Each row is a point on a tangle of strands that fork and nearly touch. The rows are in no order.
Points whose rows are less than 88.4 apart are linked; no others are. Some points are linked to none.
K159: [ 18 -16 -23   9  13 -24  -7   0  15  -8   8 -10  10  17  -5 -31  -4   0
 -13  37   9 -25 -23 -23  43 -16  -1 -39 -21  23 -19  20  -7 -11  19  11]
K527: [ 23  45  16 -16  11 -11   3  -5  18 -12  45   0  14 -10  19  13  15 -12
  -5  15   6   3  18   8  -3   7 -12   9   4 -29   6  -7  -1  -3 -17 -19]
K863: [ -6   9   9  -5   5  13   7  16  -9  46  -7  15 -15  -5  -5  15   7  19
  -7  -8   5  -5 -10   2 -26   0  10   7  -1   4   9 -20 -12   9  -4  33]
K383: [-24 -28 -23  -1  12  19  18   0  28  -4  12  -3  15  18 -32  -5 -20 -14
   4 -11  -2 -18  11  34  -5  53 -13 -37   4 -18  26  12  28 -28  35 -12]
K783: [ -3  45  -8   3  25   1  -4  21   7  21  20 -17 -17  26 -16 -34 -37   7
  -2  18  18 -13 -40 -31  14 -20 -11 -25 -15  33 -34  -3  -5  -2   7 -25]
K360: [  5   5  17   6   1 -11 -14   5  33 -39   1 -17  15  14  17  -7 -31 -19
   5  10  11 -11   4  -4  25 -10 -25 -25   5   8 -21  18   9 -12   2 -33]
K317: [-12 -54 -25   7  -3   7  -4 -46  23 -51 -23 -15  20   2  17  -3  -5 -23
   7   5   1  -4  21  19  28  23  -4 -26   0   4  12  24  14 -12  22  -4]
K47: [-10   6 -38  -5   8  27  -6  -9   9 -14  16   4   9  16   3 -10 -11   4
   4 -14  -5   6 -17   0  24  42  -7 -18   1   2  30   5  -3  -3  -2   2]
K177: [ 30   8 -17  -1  -3 -40  23   1   6   1  35 -12  28   6 -23 -23  40   5
 -14  54 -15 -39  -1  -5  20 -14   4 -12 -22  -2 -21  -3   3  -4  32  22]
K713: [-12 -26  61  -7  -4   1  15  39  23  23  -7  25  -7  14 -25   9 -20  -1
 -18 -27   9 -22  36  24 -47 -18  -1  -1   1 -23  20  -7   8  -9  16 -15]
K938: [  2  -3 -17  10   3  15   7  17   1  40   2  23 -21  23 -27   3 -15   9
 -24 -38  -4 -15 -12 -17   1  23 -11 -11 -10  -2  35   9 -16 -16   6   1]
K774: [ 11 -48  20  21 -11 -15  11  -8 -17  24 -55   7 -16 -30   0  31  24 -14
 -21  -8  -5 -14  12  -2 -25 -26   0   0 -23  11  -5  -6  -2 -18  32  17]
K788: [-16 -15   1 -13  36  42  20 -17  41  -8   4   2  -2  -2  27   7 -38 -21
  11 -16  21  -2  40  24 -12  30  -8 -30 -20  -5  12  14  27  -8  32 -30]
K424: [ -1   7 -35  10  30  16  -8 -14  15   8 -15 -13 -23  10  29 -30 -29   1
  -6  14  18 -11 -19 -37  29 -19  -7 -32 -21  41 -20  15 -11   7  15  -2]
K262: [-26  -9  32 -19  -9   5  10   3  -5  30 -14  14   8 -12   2  10  23  19
   5  -7 -11   7  30  31 -43 -12  39  24   9 -23   0 -31   3  14   7  39]
K701: [ 19  -3  22 -13  -3   1 -25  15   6  -2 -11  27 -30 -19  31  30   2  -8
  -2 -11  28  32  15  16  -6   0  19  26  33 -34  15  10 -10  21 -64  -2]
K226: [-38   5   2  -9  18  26  10   1 -28  30 -11 -28 -10 -10 -18 -10 -19  21
  21  -8 -10  19  11   2 -24 -29   2   4 -17  27 -27 -25  18  13  42 -23]
K456: [  5  -5  12  11  22  14 -10   9   2  36 -33   6 -40 -11  30  23 -15   0
 -20   3  53  -9 -23 -28  -1 -19  15 -12 -11  22   0   6 -19   7 -16  36]
K196: [ -7 -29  16  -8 -19 -13   9  -8 -21  14 -17  13  24 -15  -3   8  50  11
   3   9 -25   7  23  42 -35 -13  23  27   9 -11 -11 -26   2  14   8  47]
K508: [ -5  73 -21 -16  40  13  14  -8  13  24  47 -16   5   2 -11 -13  -8  13
  11   8   0  -3 -17 -11  -4   9  -8 -10 -18   9  -2 -18   7   0  16 -21]
K835: [-17 -25   4 -32  -6  -4   1  29  20 -29  24 -14  40  11 -17 -37   2  -2
   1  37   3 -20  12  39  19 -11  12  -7  12 -10 -28 -11  20   7  12   9]
K554: [-11 -12  -7 -18  16   6  19 -40  39 -33  28 -12  34  -5  20  -2  21 -21
  -6  28   8   0  37  42   5  33  12 -16   0 -28  12   4  26   1  20   5]
K478: [-24  -3  24 -25  -5   2 -25  38  -1  -6   3   1  16  24 -12 -35 -12  14
  14  24  11   2  -4  10   6 -22  28   3  36  18 -38 -18   0  30 -29  30]
K943: [ -8 -27 -12 -10   5   9 -27   6  -8  -6 -13  14   3  15   9 -27  -1  23
 -15  35  29  10 -32 -16  35  -6  19  -6  25  22  -9  10 -22  37 -33  39]
K491: [  7 -17   4 -21  13  24  -8   0  37  -5   0  27 -20  -6  33   0  -4  -5
 -17  -5  31   8  16  13  11  23  -8   4  16 -34  36  19  -2   7 -20  -4]
K286: [-14  18 -33  -3   6  16   8  -2  -2  -3  18 -19   6  13 -23 -15 -21  -5
  21 -17 -13   8 -17   4  20  32 -10 -16  -6  18   3  -2   5 -13  12 -24]
K39: [ 19 -27  16  11 -15 -35  -3  17   8   2  -6  15   4  -7  -4   0  23  -2
 -24  21   4 -19   3 -11  10 -23  -6  -5  -6  -8  -5  10  -9  -4  -1  17]
K834: [ 28 -10  33  34 -26 -43   5  11 -15  -6 -16  12 -16  -3 -13  43  17 -15
  -6 -21 -15  -6   9  -3 -13  -9 -18  20   3 -23  18  11 -13 -42 -16 -24]
K594: [-22 -16 -22  -5  32  30  -8  -1  -1  18 -11 -22 -29  15   4 -35 -51  10
   5  14  20   5   3 -23  12 -25  -2 -29 -18  50 -39   4   9  11  30 -20]
K472: [-18   9 -41  -4  35  10  12 -38 -23  26  -1 -23  -4 -14   5 -17   8   9
   7  21  -4  11  -4 -16  -4 -13   1 -14 -31  22 -24  -9   5   9  49  12]
K215: [  0 -26  25 -32   2  12   2  24  52   3  11  30   4   1  11   1  -9 -14
 -19 -14  27  -7  29  25  -8  23 -11   7  15 -51  34  17  12   1  -6   0]
K759: [ 39  21 -11  24 -24 -34  -4   0  -7 -34  24   3  -1   1  -5  11  -4 -15
   6 -14 -18   8 -16 -19  21  35 -25   4  16  -3  22  31 -10 -19 -30 -28]
K378: [-11 -10 -28  14 -43 -12  -1 -10 -32 -39   5 -34  26  10 -39 -13   1  -9
  38  -8 -37   0  -4  16  27   7   0  -2   5  20 -22  -2  18 -17  24 -25]
K269: [-16  19   6  15 -16  16 -25  11 -12  -7 -15  -4 -23   9  -2   4 -26  -2
  14 -26  -3  18 -32 -23  16   7 -20  -7  13  18   3  10 -17   0 -36 -29]
K704: [  4 -39 -10  31 -13 -13  12 -29 -21   0 -49  -3  -8 -16 -10  15  20 -13
   3 -19 -33  -8  13  -5 -13  -8  -9  -5 -31  14   3   7   0 -25  41  -9]
K634: [  9 -39   8   3   7  22   4   6   5  37 -43  27 -29 -28  30  44   7  -4
 -23 -21  37  -7   9   6 -22  -2  26  22  -6 -11  26   7  -6   6  -9  44]
K273: [ -4  13  19  12  10  13 -12  14 -17  21 -25 -16 -26 -11  17  19 -23   0
   0  14  34   6 -22 -19   2 -42   5  -8  -6  33 -23 -10  -9  13 -11  10]
K278: [  8  35  23 -21   2  -3  -2   8  29 -46  53  -7  25  -5  22   1   3 -14
   4  22  14  15  13  25   3   9 -21  -2  21 -32  -6  -6   9   6 -30 -32]
K77: [ -5  -5  11 -35  16  17  19  36  50  24  37  31  18  16  -6 -11  -5   3
 -12 -11  19 -13  18  29 -20  36 -12  -8   8 -44  31   7   7  -7   3   9]
K573: [ 15  14  -3   3  23 -21   2 -42  -8  -7  13  -9  16 -23  37 -12  39   4
  -7  52  12   2 -19 -19  15 -15   8   8 -11   4 -18   5 -13  28  -1  31]
K268: [ 15  10 -41  12  12  16 -10 -23   6  -1  -2  12 -15   5  25   2  -4  -1
  -7 -18   7   6 -20 -31  29  44 -11 -13  -7  -1  33  23 -18 -11 -16   5]
K206: [ -1  36  24 -12  14  -1   6 -24   5  -8  16 -24  27 -23  17 -10  11   5
  10  29   6   5  20  12 -17 -40   5   9 -13  -4 -37 -23  12  18   9  -8]
K689: [-25 -14   2 -16  33  47  10 -12  29   1   6 -10  -6   7  19 -12 -53  -6
   9   2  28 -11  32   9  -8  -1  -5 -28 -22  13  -8   9  24   5  37 -31]
K341: [-16  24 -25   3 -14  15   6 -36 -43  -3  -4 -17  11 -18  -9   5  29   9
  37  -3 -40  32 -11  -3 -11  10   0  36   4  16 -14 -18   3  19  20   6]
K43: [ 36  39   9  25 -10 -19   5 -11 -27  13   4  17 -37 -26  13  49  16  -7
  -4 -17 -12  23 -15 -24 -14  14  -6  36  12 -18  23   0 -20 -12 -39  -8]
K569: [-12 -39 -13 -13  12   4  11 -34  -5  10 -23   9  12 -15  12 -13  31  15
  -9  27   7   2  11  10  -4 -16  30  -3 -14   3 -10 -11  -1  23  25  41]
K603: [ 22   0  35  21 -47 -45  -9  22 -46 -11  -8   5   4 -17 -24  23  20   8
  14   8 -27   1 -11  -1 -20 -13   4  35  36   8 -25 -15  -1   0 -26  17]
K986: [-22 -33 -35   1  14  27   4  -3  35 -14 -12 -15   1  20  -5 -12 -38 -20
  12 -19   1 -21   6  13  20  47 -15 -47 -11  10  23  33  29 -25  33 -29]
K455: [  1 -35 -11 -21  -3 -16   3   6  23 -33  30  -3  44   8  -7 -34  22  -2
  -9  44  -2 -22   1  28  24  13  17 -13   3 -18 -10   7   9   7  22  25]
K298: [-12  -1 -28  -6  36  43  23 -26  39  12  13   5 -14   0  16   4 -26  -4
  -8 -23   7  -3  29  13 -16  37   0 -27 -28 -11  29   5  11 -12  41  -8]
K344: [-32   6 -27  11 -12  -5   8   7 -35 -19   5 -45  16   9 -48 -19  -1   0
  37 -10 -34  10  -9   0  17   4   7   5  -7  30 -31  -7  26 -12  42 -24]
K274: [ -5   3   5  25 -17  20 -36  18 -11  -6 -30   6 -39   9   7  21 -33  -3
   7 -41   9  16 -30 -31  17  18  -7   4  18   5  29  25 -11  -2 -54 -24]
K328: [-39  24  -8 -14   9  38  13   9 -19  49  -4   3 -24  10 -31   2 -19  18
  16 -51 -14  14  -8   4 -29  17  10  12  -4  14  12 -25   2  20   5 -12]
K829: [  1  25  43  -2  17   2  -1 -18  24   9  -6  -4 -24 -29  40  21  -5  -5
 -11  16  35   7  24  -8 -19 -44   8   4 -14 -14 -11 -14   2   5  -7 -18]
K211: [  6  18 -22   5  22  -5 -13  -1  11   0   9 -12   5  16   5 -29 -16   3
  -5  18  10 -10 -22 -28  30 -13  -9 -26 -15  26 -24   8  -7  -3   2  -5]
K891: [-18  66  39 -13  18  19   7   4  -2  37  15  -6  -4  -3   1  -1 -21  25
   9   8  15   9   0   0 -32 -32   5   7   5   9 -21 -32   7  24 -14  -9]
K20: [ 32  39  -5  16  17   1   6 -16  -6  35   6  20 -41 -25  31  42  15  -2
 -13 -20   8   7 -15 -25 -25  16   0  27  -7 -18  32  -7 -21  -9 -33  -4]
K553: [-11  -1  -6 -14  40  40   7  -1  26  22  10 -11 -21   3   5 -24 -53   9
  -4  10  24 -14  19 -12  -2 -12  -7 -32 -32  32 -17   7  15   7  45 -20]
K711: [-41  19  16  -3   7  38  11   4 -35  43 -16 -13 -20  -9 -17   8 -14  14
  24 -31  -7  19   5   7 -47 -21  13  17  -7  18 -15 -32  11  19  21 -11]
K729: [  5 -33 -18   8  -6 -25 -11  -3  20 -39   0 -21  20  13  -8 -30   3 -19
  -1  33  -9 -27  -7  -9  41 -13  -7 -40 -13  29 -23  15   6 -17  25  -3]
K14: [-21   0 -20  -8 -19  -9  -9   5 -34 -15  14 -20  31  22 -18 -39   6  18
  28  22 -16  11 -20   2  26 -13  15  15  24  20 -39 -20   8  20   5  13]
K621: [ -6  61 -18 -28  27  29   5   9   9  25  42   4   6  17  -8 -25 -15  22
   8   1   5   8 -15   1  -4  25  -2  -9  11  -4  11 -25   1  20  -1   4]
K75: [-25 -45   7 -19 -10  24 -23  -3   8 -42 -14   2  23  11   8 -22 -17  -3
   5   7  14  12  16  26  14  -6  10  -1  24  -1 -16  10   5  24 -11   5]
K777: [ -3  20  -8   3 -28 -24  15  30 -12 -21  47 -16  20  31 -68  -7  -6  -7
  28 -15 -29 -11 -19  11  -3  39 -19  -1  21   1  10   1  10 -28   1 -30]
K382: [ 16  -3   9   2  -9  18 -32  17  -6  -2 -25  18 -42  -9  24  44 -19 -12
   4 -33  19  30  -8  -6   4   6   4  24  30 -26  22  25 -10   5 -68 -15]
K709: [ 17 -44  15  -6 -24 -45  -7  13  13 -22   6  19  22  -7   5 -15  31  -9
 -27  34   1 -11  12  16  17  -6   9   4  11 -20   3  17  -5  10 -18  32]
K775: [-19  28  30 -31   6  10  -1   4  10  -3  22 -20  23  -6  11 -29 -11  18
   8  41  18   7  13   9 -12 -48  21   3   4   2 -54 -30   8  34   0   2]
K236: [ 13  30  -5  -5   1 -33  21  18   2   8  39 -17  27  13 -35 -24  17  12
  -3  25 -15 -30   0  -1  -3 -20  -2 -11 -17  -1 -21 -16  11 -10  24 -11]
K730: [ 20  25  13  11 -19 -42  26  17 -19  15  38   0  26  13 -45  -3  27   8
   1  -4 -34 -22   0   2 -20  -1  -4  10  -7  -1   2 -18   2 -23  14  -3]
K141: [-22 -24  12 -14 -20  20  -9 -10  -6 -58  -2 -26  39   4  -3 -14  -5  -2
  25   3 -11  14  23  33   9 -14   9  10  24   4 -27  -8  18   7   2 -18]
K90: [ 24   6  15  20   5 -31  -1  26   9  36 -15  16 -27  18  -9  16  -3 -11
 -31  -8   3 -31 -14 -35  -4 -19 -14 -21 -24   2  14  10 -21 -33  -2 -10]
K415: [ 13  11   9  -8 -13   1 -24   3  15 -58  16  -6   9   6  23  -4 -16 -14
   5   9  12  16   0   4  30   8 -23  -4  29 -10  -4  13   2   3 -31 -29]
K405: [-11 -51   4  -1   7  14   6  -2 -18  32 -41  14 -19 -28  28  42  14   9
  -9  -2  25   4  -2   7 -21  -1  26  16  -3   2  13 -11 -11  23  -1  58]
K642: [  3  23 -18 -11 -11   0   4 -13 -35   5  27  14   9 -10  -7 -14  23  32
  17  11 -24  26 -14   3 -10  26  15  37  31  -4   4 -20   0  28 -26  41]
K240: [ 36  33   3  24  30 -25  15   1  24  44  -4   8 -34   6   2   9 -14  -8
 -37 -10  -2 -36 -13 -35 -14  -7 -20 -25 -37   9  11   7 -15 -29  15 -15]
K782: [-17  15 -36  -4   0  20  21 -32 -25   2  11 -24  13  -3 -17  -3  12   8
  34 -14 -39  21   8  12  -7  18   6  17 -11   4  -9 -18  18   6  38   5]
K452: [ 14   5 -10  14  -3   0  12  24  10   9  10  15 -18  29 -23   5 -18 -10
  -8 -47 -15 -22 -10 -10   3  41 -25  -6 -10 -17  49  19  -7 -33   7 -29]
K305: [-10 -43 -12  -3  12   4   6 -24 -14  24 -35  19  -7 -16  26  13  32   9
 -13  22   9  10  -4  11 -12  -6  28   2  -7   5   3  -7 -13  27  10  63]
K806: [  9   2  10   0 -37 -32   6  22 -49  14  -2   0  11   1 -26   9  29  17
  12  10 -36   8 -23  -4 -22  -4   7  22  22  15 -18 -23  -5   6  -7  37]
K266: [-15  29 -20 -12  -2  22   4 -32 -33   3   7   5  13 -10  11   2  23  27
  22  -2 -23  37  -7  13 -19  25  11  36  16  -3   4 -24  -7  32  -8  36]
K464: [ 25  63  -2  21  25 -19  15  -4  17  27  11  -1 -30   1   5   6  -7 -14
 -10 -17 -15 -13 -19 -37 -10  -3 -22 -13 -37  21   3   7 -15 -28   6 -39]
K297: [ 14 -58  -9  -3 -15 -41   5   5  16 -36  13   5  42  -1 -13 -23  36  -9
 -21  42  -8 -29  13  16  22  14  13 -19  -5 -17   3  23   5  -4  17  29]
K85: [ -8  -2  16  -2 -13  11  -5   7   8 -10 -10  15   1   5   2  17  -8   1
  -3 -34  -7  17  19  20 -11   8  -7  12  13 -28  19  -6  -2   1 -20 -21]
K903: [  9 -56   6  -1 -25 -11 -24 -18  11 -57 -29   9   6 -19  31   6  22 -28
 -10   1   7   5  35  15  26  -9  12   7   7 -26   8  25  -6   8 -18  -3]
K957: [-14 -43  17 -12 -18   1 -40  17   6 -30 -14  12   9  14   7 -10  -8  -2
   1  -5  17  12  13  17  18  -3  10  10  42 -20   8  18   1  20 -31  17]
K812: [ 28  -9  21  26 -39 -50   5  19 -15  -5  -8  11   5  -6 -20  21  26  -7
 -17   1 -17 -16   6 -11  -8 -13  -9   3  -5  -8  -2   6  -8 -23  -9  -3]
K209: [ -2 -16 -34  -7  33  -1  19 -35 -12  10  -4  -9  15 -17  10 -19  30  12
  -2  37   0  -2   9   0   4 -17  10 -13 -31   4 -18  -6   5  10  49  32]
K161: [ 17  24 -18  17  -5 -20  10 -43  -1 -13  17 -14   9 -15  14  14  24 -14
   2   6 -21   1  -1  -9   5  14  -6   0 -23   4  12   9   3 -20  19 -11]
K326: [ 20 -20  35  27  -6 -29  11  15 -12  33 -44  10 -27 -23  -1  50  17 -11
 -16  -9   3 -17  -2 -12 -28 -31  -4   3 -17   6   1  -6 -10 -18  11  17]
K170: [ 19 -34  -3  26   5   6   2   3   5  35 -41  28 -43 -16  15  40  20  -3
 -33 -35  10  -9   1 -16 -17  11   7  15  -6 -25  45  18 -14 -23 -12  20]
K296: [-12   0 -35 -12  -9   6  -1  31 -10   0  25  -6  20  38 -43 -39 -19   5
  21  -6  -8  -9 -24  -2  30  24  -6 -10  16   9  -3  -1  10   0   2  -3]
K930: [-17 -52 -22   7   5  26   0 -22  21 -30 -37 -13   1   3  24 -10 -42 -26
   9 -18   6  -4  19  13  19  19 -12 -40 -17  12   8  35  18 -13  33 -22]
K250: [  9  -2 -19  17 -20 -13  27 -37 -13  -1 -13   3  10 -22  -8  27  35  -5
   2 -25 -43   1  10   7 -11  11 -13  18 -23  -2  20   0   1 -25  29  -4]
K52: [-26 -11 -21 -10  14  52 -10  20 -14  58 -19  18 -34  16  -6   8 -23  29
  -9 -43  14  10 -30 -15  -5  27  19  11  13  10  25 -12  -6  16 -25  37]
K561: [ 12  14 -13  13 -34 -17  -4  11 -16 -29  29   2  13  21 -30   0  -4  -2
  10 -19 -17   6 -21 -10  15  38 -15  -2  20   2  21  15   1 -15 -23 -15]
K123: [ 18  -3 -17 -10  11 -36  16 -12  -9  -2  31 -13  28  -4   2 -36  45  16
 -12  65  -7 -18 -22 -10  22 -11  18  -2  -7   6 -23   0  -8  22   8  45]
K191: [-37  -8 -17 -10   0  55  -1   2 -17  35 -17   7 -20  19  -9   0 -16  26
  17 -56  -5  19  -7   5 -16  32  10  16  12  -7  29 -12   1  17 -11  16]
K906: [ -1 -54  21  19 -26   3 -17  26   0   0 -48  19 -22   5 -15  27  -3  -8
 -12 -35  -6  -7  18   3  -5   1  -8   1   6 -22  39  20   0 -16 -13  -7]
K896: [  5   2 -12   9  21   5 -25  -4 -13   8 -20   3 -16   2  28   0   0   7
 -16  27  36  12 -49 -43  27  -4   8  -8  11  27  -1  15 -24  27 -49  40]
K88: [ -3   6  -5 -17  16   4  11 -32  20 -27  32 -24  36 -17  18  -9  19  -6
   5  36   7   1  21  27   4  -1  18   0  -2  -5 -18  -7  13  11  19  -4]
K86: [-11 -14 -25  -3  -7  14  19 -29 -13   6 -13   1   8 -10 -16   7  19   8
  13 -21 -27   8  17  18 -11  15   6  11 -17  -4  15 -13   8   0  27  14]
K596: [ 18 -19  30   8 -53 -43  -6   0 -29 -41  -6   1  22 -15  -3  11  43  -7
  -3  21 -29  10  16  17 -11 -23  14  35  24  -7 -21  -7   0   2 -16  10]
K62: [-12   6   7  24 -20   9 -30  20 -25 -14 -32 -18 -11  11 -16  -2 -24  -7
  17  -6 -10  13 -34 -24  28 -18  -9  -2   7  41 -22   8 -13  -6 -23 -22]
K962: [ 17 -40  -3   1  -7  -8 -13   8   8  18 -27  37 -15   1   2  16  13 -10
 -27 -23   9 -11   5  -8   4   9   5  -1   2 -28  43  24 -12 -13 -22  21]
K168: [ -8  63  25  -5  19  12  -1  24  -2  28  26 -11 -10  15 -15 -18 -26  17
   1  15  14  -3 -26 -20 -14 -35  -7  -4  -4  15 -30 -26  -7  12 -14 -22]
K535: [ -1   3 -32  -2  19  22  -8  17   0  47  -2  31 -26  18  -6  -3 -15  18
 -29 -25  14  -9 -23 -18   0  37   1  -5   9  -9  41   4 -21   2 -22  32]
K483: [-21  18  16 -28   3  22 -12  16   7  -5   7  -3  11  14   1 -32 -16  12
   7  20  19   4   2   1  -1 -30  16  -6  12  11 -38 -17   0  32 -16   6]
K935: [-13  38  -1 -39  32  47  10  13  33  20  44  10  10  20   8 -25 -24  19
  -3   4  30   5   0  12 -14  22   0  -7  12 -13   7 -25   7  22  -3   4]
K178: [ 13  -2 -27  19  14   1 -13 -25 -15  -2 -20   2 -17   1  29  -2   0   4
 -16  13   7  11 -42 -43  29  11  -3  -9   1  17   4  18 -25  13 -29  21]
K816: [-13 -53  15  -3 -29   8 -35  36   1 -19 -41  16  -3  17 -12   7 -19  -1
  -2 -23   0   2   3   8   8  -2  -1   4  30 -16  23  24   0   4 -28   1]
K401: [ 13  78  -3   8  33 -12  11 -22  18  12  29 -17 -15  -9   9   8 -11  -4
   0   2  -3  -8 -11 -24  -8  -5 -20 -17 -38   9  -6  -6  -6 -15  26 -44]
K373: [-10  60  35 -17  -6   6   0  17  13 -42  42 -19  19   7   0  -2 -21  -2
  20  -1   1  20  -5  15  -5   4 -21  11  27  -6 -16 -10  11   0 -31 -47]
K331: [  8 -27  22   2 -40 -25   7  -9 -18 -26   1   3  29 -22  -4  10  44  -5
   3   8 -31   1  35  30 -18 -16  11  30   9 -16  -5 -11  11  -1  14  16]
K784: [ 22  -3  38  34   4 -31   3  27   0  40 -28   0 -31 -12  -4  37   1  -8
 -26   6   9 -30 -10 -14 -21 -37  -7 -18 -28  20  -3   6 -15 -31   6   4]
K798: [-19  16   8  -7 -29   6 -21   7 -43 -17   2 -20  20  11 -19 -18   0  14
  31  10 -13  26 -29  -1   7 -17  10  23  32  27 -41 -26   3  19 -26   6]
K781: [ -8  40   9   4 -30  -4 -12  10 -38 -21  16  -5  18   2 -19  -9   9  15
  30   0 -30  27 -23  -3  -3  -5   4  37  32  10 -16 -19   6  13 -36  -2]
K65: [ 33 -19  29  28  -6 -31  -9 -11  18 -11 -42   9 -33 -13  39  32   5 -25
 -17  -5  11  -7  27  -8   0 -26  -6   3 -18 -13   1  22 -13 -29  -9 -34]
K646: [-12  40  21  -8 -30  -6  -4  11 -15 -43  24 -22  28   8 -23   0  -2   0
  39 -12 -26  18  -2  14  -9  -7  -4  26  24   4 -22 -20   6   0  -9 -40]
K55: [ 10  20  18   7 -30 -38  25  38 -21 -11  38   6  14  29 -60  -3   4  -5
  11 -30 -39 -13 -11   8 -17  18 -19  11   8  -7  17  -9   8 -28   8 -26]
K194: [ 17 -59  12  -7 -26 -28 -22  -5   7 -47  -8  19  13 -23  30  -3  29 -21
 -19  18   5  18  27  27  23  -6  12  18  21 -28   2  23  -3  27 -32  19]
K735: [-21 -25 -20   0   4  -1   4   9 -14  16 -19 -14  -1  12 -33 -22 -15   8
   4   5  -3  -6 -10  -5  19 -19  -5 -18  -9  26 -24 -10  12  -3  30  -1]
K752: [ 32   4 -14  19  17   4  -3 -15  10  27 -17  24 -49 -24  41  43  15  -7
 -25 -19  16   7  -6 -28 -12  15   9  19  -3 -25  37  10 -24 -17 -35   6]
K659: [ 13   0  18 -23   8  19 -19   4  38 -10  -4  28 -32 -14  46  22 -21 -16
  -8 -21  35  19  29  15  -3   9  -1  22  16 -51  22  12  -6   6 -43 -30]
K706: [-34   4   0  -5   0  24  11 -12 -17   1  -8 -34   7  -9 -22   0 -12   7
  29 -17 -19   7  28  17 -20 -26  -2   0 -27  22 -30 -19  29  -3  50 -37]
K281: [-26 -34 -23 -29  -3   4  -3   2  -3 -31  17 -20  36  14  -9 -41  -4  14
  20  36   7   4   1  21  29 -20  22  -5  11  13 -43 -11  18  14  23  13]
K700: [ 32  39 -17  19 -15 -22   4 -24 -15  -9  22  12 -11 -20   7  25  19  -8
   9 -33 -23  23   3 -14   2  35 -19  31   4 -21  33  12 -13 -17 -24 -19]
K153: [ 29  -6  28  33 -10 -36  -6  10   6 -16 -36   2 -30  -7  12  33   2 -29
   0 -29 -11  -3  17  -8  -4 -20 -18   2 -13 -14  16  19  -8 -39 -11 -40]
K557: [ -2 -48  -5  16 -26 -10 -18 -30  -1 -63 -22  -6  19  -8  26  12  13 -23
   5  -6 -11  10  29  13  27  -4  -9   3  10  -5  -6  15   5  -5   2 -10]
K680: [ 10 -18 -15  22 -28 -31  -3 -12  -8 -42 -11 -18  24   6 -14  -4   6 -19
   7   7 -26 -20  -4   3  29  -7 -11 -13  -6  24 -13  13   4 -31  18 -14]
K590: [ 23 -13  26  -3   9  -6   0  -8  31   9 -24  21 -27 -29  42  23   0 -24
 -25   8  40  -6  27  -2 -10 -18   3   9 -11 -25   6   7 -15  -8 -21 -15]
K536: [-20 -40   7 -14 -10  -1 -29  33 -18  -1 -14   5  16  24 -11 -34  -9  13
  -8  29  17  -3 -14   2  22 -22  24   0  27  21 -18   2 -13  22 -32  38]
K593: [  1  31  -5   4  28   6   7 -39  -1   3  -8 -24   5 -23  21   3   8   1
  10  17   5   2  16 -10 -15 -30  -6  -3 -37  13 -27 -11   3   6  33  -9]
K16: [ -1  -4 -10  -7  -2   6  15  11  19   1  13   8   4  15 -26  11  -9  -6
   0 -36 -11 -17  15  21  -8  43 -24 -10   3 -26  39  14  15 -26  18 -15]
K155: [  1  61  43   6  18  -8   7 -10   5  22   0  -9 -14 -24   9  24   0   0
  -5   3  14   5   9  -2 -36 -42   4  15 -15  -5 -17 -25   0  -1  -9 -25]
K672: [-15  10  12 -30  29  38  15  30  43  38  27  35  -4  20  -3 -17 -24  16
 -16 -13  27 -12   6  15 -19  25  -4 -11   4 -28  21  -2   1  12  -2  15]
K683: [ 19  51   3  12  17 -14  -6 -30  -8   0  14 -11  -1 -18  37  -3  18   3
  -9  29   6  13 -20 -32   0 -18  -2   3 -10   5 -21  -2 -10  17 -17   9]
K969: [ -2 -13  26  26 -10  -5 -21  20 -26   4 -40 -17 -19  -9   1   9 -24 -10
  10  13  22   2 -28 -22  10 -46  -3  -8  -1  43 -35  -2  -8   5 -13   3]
K763: [  5  24 -22  -5 -20 -25  16   3 -56  26  13  14  15   3 -32 -19  30  30
  19   4 -40  10 -25  -9  -8  21  10  34  23   9  -2 -26  -6  11  -2  49]
K696: [ -6  19 -43   1  38  40  10 -37  19  20   0  -2 -17  -7  22  -1 -24   1
 -12 -16   2  -4   6 -13  -5  22   1 -18 -29  10  19   1  -1   1  30  -2]
K440: [ 14 -34  17  -5  -7 -28  16  34  27  20   6  26  10  22 -41   0   8   0
 -31 -15  -9 -47  24  17 -15   8 -15 -14 -11 -32  35  12   0 -26  25   4]
K939: [ 35  32 -10   3   8 -21   8 -19  21 -15  39   0   5  -9  11   6  22  -9
  -9  17   0 -10   0  -4  12  23 -13  -8   0 -19  26   9  -6 -10  -6  -9]

A fork is a point with three links, a tip a point with one. Leave the first point through the second and follow the links. Name the first fork or tip that comes.
K700 / K759 -> K683
K194 / K903 -> K706
K75 / K957 -> K170
K711 / K328 -> K709
K935 / K621 -> K250
K296 / K286 -> K206

A fork is a point with three links. Follow the links from the first point to the second and name the forks in between, in order.
K341 / K240 -> K250
K43 / K75 -> K170
K159 / K829 -> K211
K47 / K472 -> K206
K781 / K86 -> K278 > K250
K153 / K317 -> K709

Name the points in between on the shortest way along the links from the first point to the second, in order.
K706 / K535 -> K226 > K711 > K328 > K191 > K52
K962 / K268 -> K170 > K634 > K405 > K305 > K569 > K209 > K472 > K593 > K206 > K775 > K483 > K478 > K536 > K943 > K896 > K178
K360 / K930 -> K415 > K278 > K373 > K646 > K781 > K798 > K14 > K281 > K835 > K455 > K297 > K709 > K194 > K903 > K557 > K317
K763 / K401 -> K642 > K266 > K341 > K782 > K86 > K250 > K704 > K774 > K326 > K784 > K90 > K240 > K464
K508 / K273 -> K621 > K935 > K672 > K77 > K215 > K491 > K659 > K701 > K382 > K274 > K269 > K62 > K969
K123 / K20 -> K177 > K236 > K730 > K55 > K777 > K561 > K759 > K700 > K43
